Points, in no order, along strands that fork and pass close to each other.
(in the rows, 128 means zero)
Two points are linked if the straight distance between their rows is under 134. Some points are linked to none.
q_234: [176  87  87 111 174  82 120 160 129 118 136 163 185 132  90 162 124  92
 167 155 133 161  85 160  78  86 101 148 125 137  77]
q_276: [147 120 164  87 120 177 167  98 107 121 182 134 135  78 144  86  97 137
 148 128  68 141 126 108 169  91 143 157  72 174 154]
q_304: [152 123  89 138 140  66  95 187 125 157  90  99 147 122 103 141 153 139
 124 109 139 119 144 147  79 128 135 117 141 129 124]
q_919: [132 136 126 183 145  75 153 121 154 143 122 123 137 144 167 151  99 106
 114 172 177 116 146  88 112 151 102 193 164  89 115]
q_647: [147 104 144 102 123 164 118 123 127 107  66 118 152  98  96 157 174 129
 157 134 156 169 103 177 108 118 139  63 176 117 143]
q_67: [122 120 136 126 162 133 125 143 139  98 104 141  87 183 120 173 148 163
 146 149 173 133 123 143 140 135 159  47 132  59 156]
q_483: [ 76 147 198 142  80 137 182  90 120 112 130 143 111  91 186 143 100 141
 108 151  80 101 130  71 148 197 122 132 122 111 139]
q_196: [117 156 141 157 115 107 185 109 157  63 133 174 115 128 147 114 117 133
 136 154 103 118 121  97 126 150 113 158 173  98 140]
q_403: [102 133 156 164 130  98 115 125 127 124 144 153 194 111 156 127 129 156
  94 129  88 100 143 109 125 139  63 196 172 144  86]
q_141: [ 75 138 145 141  96 167 133  51 150 110 130 111 133 135 150 158 133 160
 114 148 154 125 108 146 185 157  66 153 186  99  86]
q_942: [112 114 140 134 143 123 178 125 112  55  85 154 123  93 120 171 137 110
 107 162 103 138 135 102  77 166 168  94 163 109 145]
q_960: [117 131  86 104 150 179 116 127 110 162 206  97 100 158 134 107 101 117
  91 109 142 106 138 109 177 115 149 159  56 174 139]
q_186: [ 71 159 140 151 104  95 157 116 111 104  90 146 137  85 127 148 125 129
  71 122  75  89 147  65  72 161 137 145 191 140 128]
q_588: [ 75 139 189 135  93 166 160 100  99  82 112 119 111  88 151 128 126 150
 122 114  60 114 127  95 164 196 119 108  94 119 126]
q_904: [153 103 126 116 148 166 171  97 148  87 125 144 140 119 131 154 135 112
 142 182 159 169  97 129 127 125 126 135 170 116 122]
q_222: [114 132 118  88 152 149  90 161  83  95 148 155 161  94  71  97 176  94
 156  86  78 154 106 190 116 108 105 104  83 179 103]
q_118: [144 138 142 197 124  46 157 123 154 174  89 113 148 120  96 151 107 118
 102 136 126  94 161  60  62 145  79 218 187 136 108]
q_329: [132 119 104 109 163 160 104 130 139  92 124 148 110 188  93 130 147 146
 158 118 164 140 108 161 134 102 127  75 138  92 115]
q_809: [117 151  93 155 160 109 103 169 120 110 173 136 136 164 138  97 128 126
 107 110 107  96 139 115 140 135  94 177 113 131 103]
q_386: [180  97 113 147 197  86 147 148 164 100 119 163 124 170 100 177 134 130
 140 181 171 152 108 114  94 104 137 117 166  97 144]
q_810: [ 79 160 165 125  80 178 147  77 128  83 155 118  87 135 140 118 121 178
 123 102  83  98 115 119 203 175 100 127 101 120 125]
q_548: [187 137  95 106 112 103 116 129 175 187 160 137  90 178  89  76 116 129
 155 106 156 144 104 143 131  58 135 145  92 166 150]
q_854: [ 67 178 143 145 106 132 145 162 107  85  87 103  85 124 127 122 162 164
 117  91  93 107 150 138 145 193 145  76  98  93 148]
q_532: [195 124  71 145 151  21 100 202 138 178 126 147 144 146  75 135 130 108
 152 118 121 131 116 133  75  98 105 160  77 140 135]
q_581: [120 112 147 148 175  98 151 168 115  88  65 161 134  83 116 177 151 126
 129 168 119 154 158 147  78 140 172  60 148  81 165]
q_840: [129 139 123 124  75 137 129  66 146 142 145  79  76 147 146 126 103 160
  87 107 144  96 132  97 171 149 153 139 135 149 149]
q_807: [141 118 130 136 108 126 148 124 149 138  43 106 151  87 110 163 179 144
 131 153 163 162 113 162  94 129 131 107 215 123 136]
q_654: [113 151 113 131 158 112  94 195 110 114  75 105 113 145  98 148 181 173
 117  93 147 120 154 168 113 136 175  50 128  97 153]
q_574: [112 161 160 163  89 106 116 157 136 167 116 143 143  93 174  74 149 144
 135 116  88 118 157 137 148 126 105 133 136 116 157]
q_228: [114 114 150 112 142 175 174  95 113  88 161 126 137 128 184 174  77  98
 124 178 149 139 116 105 167 160 140 144 110  97 104]
q_280: [109 147 130 143 149 133 127 181 121 129 139 145  92 161 162 106 130 117
 145 127 135 129 152 129 154 148 147  80  57  65 154]
q_639: [127 117 117 107  86 170  97  53 137 197 162  73  93 142 146 120  97 136
 110 105 172 127 137 127 179  98 151 129 107 152 135]
q_109: [176 115 121 178 133  48 140 139 160 174 105 105 147 137 105 139 108 111
 131 144 150 121 144  98  81 131  89 194 162 123 110]
q_354: [135 120 134  99 117 155 103 167  99 202 169 149 153  94 156  86 119  83
 146 130  98 140 122 138 140  96 129 139  50 174 142]
q_451: [175 111  81 115 124  71  94 177 126 167 120 120 143 125  98 132 141 113
 137 116 119 136 109 143  85 106 125 133 101 165 131]
q_311: [116 155 130 179 120  60 147 142 147 140 107 133 108 137 175 136 104 122
 116 154 163  98 169  83  98 158 135 157 149  78 166]
q_206: [133 131 104 129 139 136 107 119 127 135 195 118 126 162 147 108  97 130
 102 116 124 102 131 104 165 114 111 183 104 153 105]
q_978: [104 126 160 125 110 143 175  85 117 100 162 129 114 116 191 158  75 117
 102 168 123 103 129  71 154 182 147 159 114 113 131]
q_41: [122 144 124 164 146  86 104 166 110 122 168 154 166 117 149 107 121 123
  88 116  63  93 149  97 113 137  90 202 117 171 120]
q_936: [147 116 114 123 160 120 122 138 131 136 153 166 204 136 129 130 106  93
 159 156 131 151  94 156 121  85  68 183 149 133  54]
q_720: [ 96 138 139 114 136 128 103 148  68  87 140 106 143  67  96 121 170 110
  72  82  48 112 146 133 117 169 132 120 113 218 131]
q_17: [120 110 126 118 136 137 140 133  92  73 118 114 125 104 132 150 130 115
 103 128  95 112 139  97 100 175 165 106 126 133 134]
q_148: [ 98 142 159 131 116 151 149 142 123  91  77 117  87 139 129 151 152 160
 154 120 135 134 133 148 148 167 146  42 104  58 158]
q_320: [ 94 171 148 180 103  68 141 151 140 164  87 142 145  83 180 112 126 147
 128 140 121 106 182 112 108 143 120 153 165  92 156]
q_891: [ 80 149 134 112 142 188 105 107 109  68 157 140 143 152 113  99 147 144
 145  92 108 117 113 157 175 134  79 133 128 119  74]
q_434: [107 130 151  99 107 199 154  73 125  91 157 117  94 136 141 118 103 146
 148 120 118 130 117 123 191 138 131 117  87 109 126]
q_782: [109 145 105 131 123 123  99 185 102 141 153 105 142  97 101 107 173 120
  70  86  78  97 131 131 137 154 120 146 104 228 147]
q_734: [134 105 127  94 165 196 163  78 121  94 162 125 162 137 147 169  85  99
 134 178 171 161 102 132 159 112 126 161 140 122  81]
q_32: [118 131 110 142 141  96 105 175 116 149  66  87 129 127 136 162 152 157
 113 125 171 114 163 145  96 148 168  76 149  88 143]
q_780: [ 73 180 117 162 126  90 161 136 139  53 106 153 113 132 120 121 143 167
 119 119  92  96 145 117 113 162 109 143 175  89 122]
q_711: [107 158 160 143  83 128 149 127 125  87  73 139 131  79 116 104 163 153
 123 102  59 127 134 145 120 141 129 107 177 130 144]
q_183: [143 131 110 144 104 107  98 117 167 185 113  97  77 191 143 130 127 140
 121 116 204 128 142 143 147 114 155  84 129  87 151]
q_182: [144  81 110 141 116 146 112  61 160 201 129  67 120 156 124 164 103 114
 112 135 207 148 126 134 148 111 113 142 156 124  82]
q_262: [ 94 169 134 135  70 150 124  88 135 114 138  99  88 148 133 115 136 194
  75  84  93  77 124 103 178 170 120 143 147 156 136]
q_776: [143 110 157  89  74 184 125  65 128 138 124  94 140  84 132 121 123 154
 131 118 116 131 111 128 158 114 130 135 157 169 139]
q_381: [134 134  94 117 118 136  87 114 148 227 162 139 107 187  96  73 115 123
 148  96 154 137 108 168 144  66 100 159  98 164  93]
q_927: [104 123 151 119 125 136 135 131  75  70 101 112 121  65 109 134 145 105
  85 102  46 123 151 109  97 177 169  93 112 169 141]
q_104: [ 92 140 150 118 153 163 104 143  84  69 139 136 160  98 107  96 167 116
 144  86  74 137 134 159 144 138  96 107 106 142  94]
q_289: [178  92 104 103 111 103 113 125 136 159 145 112 151 119 114 128 106 119
 139 131 123 131 104 117 110  95 120 169 125 177 114]
q_620: [154 113 157  82 103 170 179  52 127 107 163 117 130  81 142 116  91 150
 139 148 104 133 116  99 159 102 145 159 138 165 151]
q_419: [165 128 146 148  79 100 168 112 172 160  53 105 122 103 129 144 144 137
 117 151 156 151 113 123  93 125 150 124 210 132 162]
q_867: [127 106 141  93 126 192 129 115  99  96 132 103 117 115 134 127 124 121
 137 117 117 134 127 118 148 148 157  93  88 125 135]
q_263: [144 127 106 101 173 158 114 162 119 147 163 199 123 181 110  84 120  97
 175 127 136 151 104 166 115  75 134 110  71 120 114]
q_87: [135 102 127  81 158 173  92 131 105  87 105 128 147 131  74 146 169 125
 166 104 148 154 102 175 106 109 132  62 138 131 114]
q_293: [111 141  88 116 131 173 109 172 110 161 172 103 116 134 101  93 156 119
  89  90 120 100 123 133 172 136 126 140  81 208 152]
q_966: [101 138 118 161 177  75 144 177 133 109  69 137 119 128 126 187 143 166
 125 158 172 115 172 127  84 153 172  85 156  63 157]
q_866: [141 128 156 134 116 145 183  96 156  79 134 172 141 100 149 111 128 119
 155 169 112 157 108 126 143 119 110 149 170 112 133]
q_107: [ 70 142 147 108 167 206 100 121  84 106 150 154 170 160 132 111 122 101
 161 110 134 139 116 171 162 121  92 124 104 100  49]
q_568: [143 138 100 117 153 127 106 182 120 122 146 188 141 128  99  81 151 105
 171 113  91 149 112 176 114  86 111 109  91 130 121]
q_453: [128 142 129 163  98  74 129 122 134 155  96 104 134 116 120 138 116 138
  71 109  97  82 145  61  74 150 123 180 183 164 125]
q_339: [166 119 164 110  67 147 160  94 150 137  94 112 116  85 149 122 131 129
 139 145 133 151 116 120 129 124 166 104 165 141 178]
q_791: [122 105 146 149 127 100 108 121 137 169 116 117 213  93 131 144 146 138
 124 147 127 132 124 141 116 120  46 187 188 149  62]
q_327: [192  81 119 129 121  85 139 112 156 175 126  92 139 126 128 156  95 101
 123 163 167 139 120  93  90 124 131 173 144 148 125]
q_605: [154  92 131  72 121 164 107 131 100 186 148 147 161 101 148 118 102  81
 173 147 133 158 106 150 119  83 144 122  75 151 122]
q_438: [133  87 106  95 108 177  81  78 125 196 131  76 122 146 124 136 109 120
 130 115 183 133 119 146 142  97 133 120 125 145 102]
q_92: [133 120 129 162  89 111 124  58 189 186 128  90  94 162 150 136 111 121
 120 139 215 148 132 138 164 114 123 127 159  94 119]
q_133: [121 130 116 102 164 181 119 121 118 148 176 174  86 207 129  97  96 105
 156 126 164 147 123 149 152  89 158 105  56  99 120]
q_871: [201 112 112 108 136 100 134 117 183 143 149 160 105 178  90 104 111 133
 172 135 164 157  96 134 117  53 136 130 127 136 144]
q_210: [121 152 139 156 117  87 140 144 145 138 132 133  94 152 191 120 107 117
 133 153 164 115 158 106 135 156 151 110 105  60 171]
q_23: [141 115 102 116 144 144  93 113 146 180 152 133  68 209 128 125 108 120
 133 120 201 137 130 142 145  91 166  82  88 103 142]
q_727: [205  94 115 139 173  84 142 112 188 132 150 139  99 200  96 155 101 125
 141 161 201 147 111 105 113  88 139 133 142 112 142]
q_735: [109 113 107  91 121 179  65 112 104 197 153 110 146 151 109 104 127 123
 134  97 145 125 110 161 143  93 102 150 101 177  83]
q_707: [139 133 139 125  88 122 103 168 116 174 120 142 152  70 149  87 151 111
 144 116  72 141 130 151 128 107 124 114 106 154 156]
q_619: [ 95 135 123 147 175  91 108 198  81 107 115 140 163  71 144 122 146 101
 127 125  90 128 183 158  96 150 134 102  96 104 121]
q_201: [186 122 126 109 117 111 147 132 146 123 157 134  94 127 145 101 102 117
 139 136 125 132 129  97 122 110 178 126 101 146 184]
q_961: [ 85 173 112 132 141 127 111 174 105  79  97  98 111 134  99 119 183 164
 114  79 117 106 152 159 129 164 140  80 126 111 132]
q_365: [184  83 102 112 194 107 123 162 132  90 143 175 142 153 100 165 124 110
 153 160 135 153 102 133  87  92 146 106 126 122 131]

A fork is a point with three links. Follow the links from the first point to the second and name the forks in between, in order.
q_961 / q_92 => q_32 q_17 q_810 q_438
q_262 / q_866 => q_810
q_734 / q_107 => q_810 q_438
q_568 / q_966 => q_438 q_810 q_17
q_434 / q_311 => q_17 q_32 q_451 q_109

A fork is a point with three links, a tip a point with one. Leave the first point through the second and follow the links. Name the first fork or tip that comes.
q_32 / q_654 => q_276
q_419 / q_807 => q_32
q_107 / q_891 => q_438
q_17 / q_927 => q_791
q_780 / q_196 => q_810
q_182 / q_92 => q_107
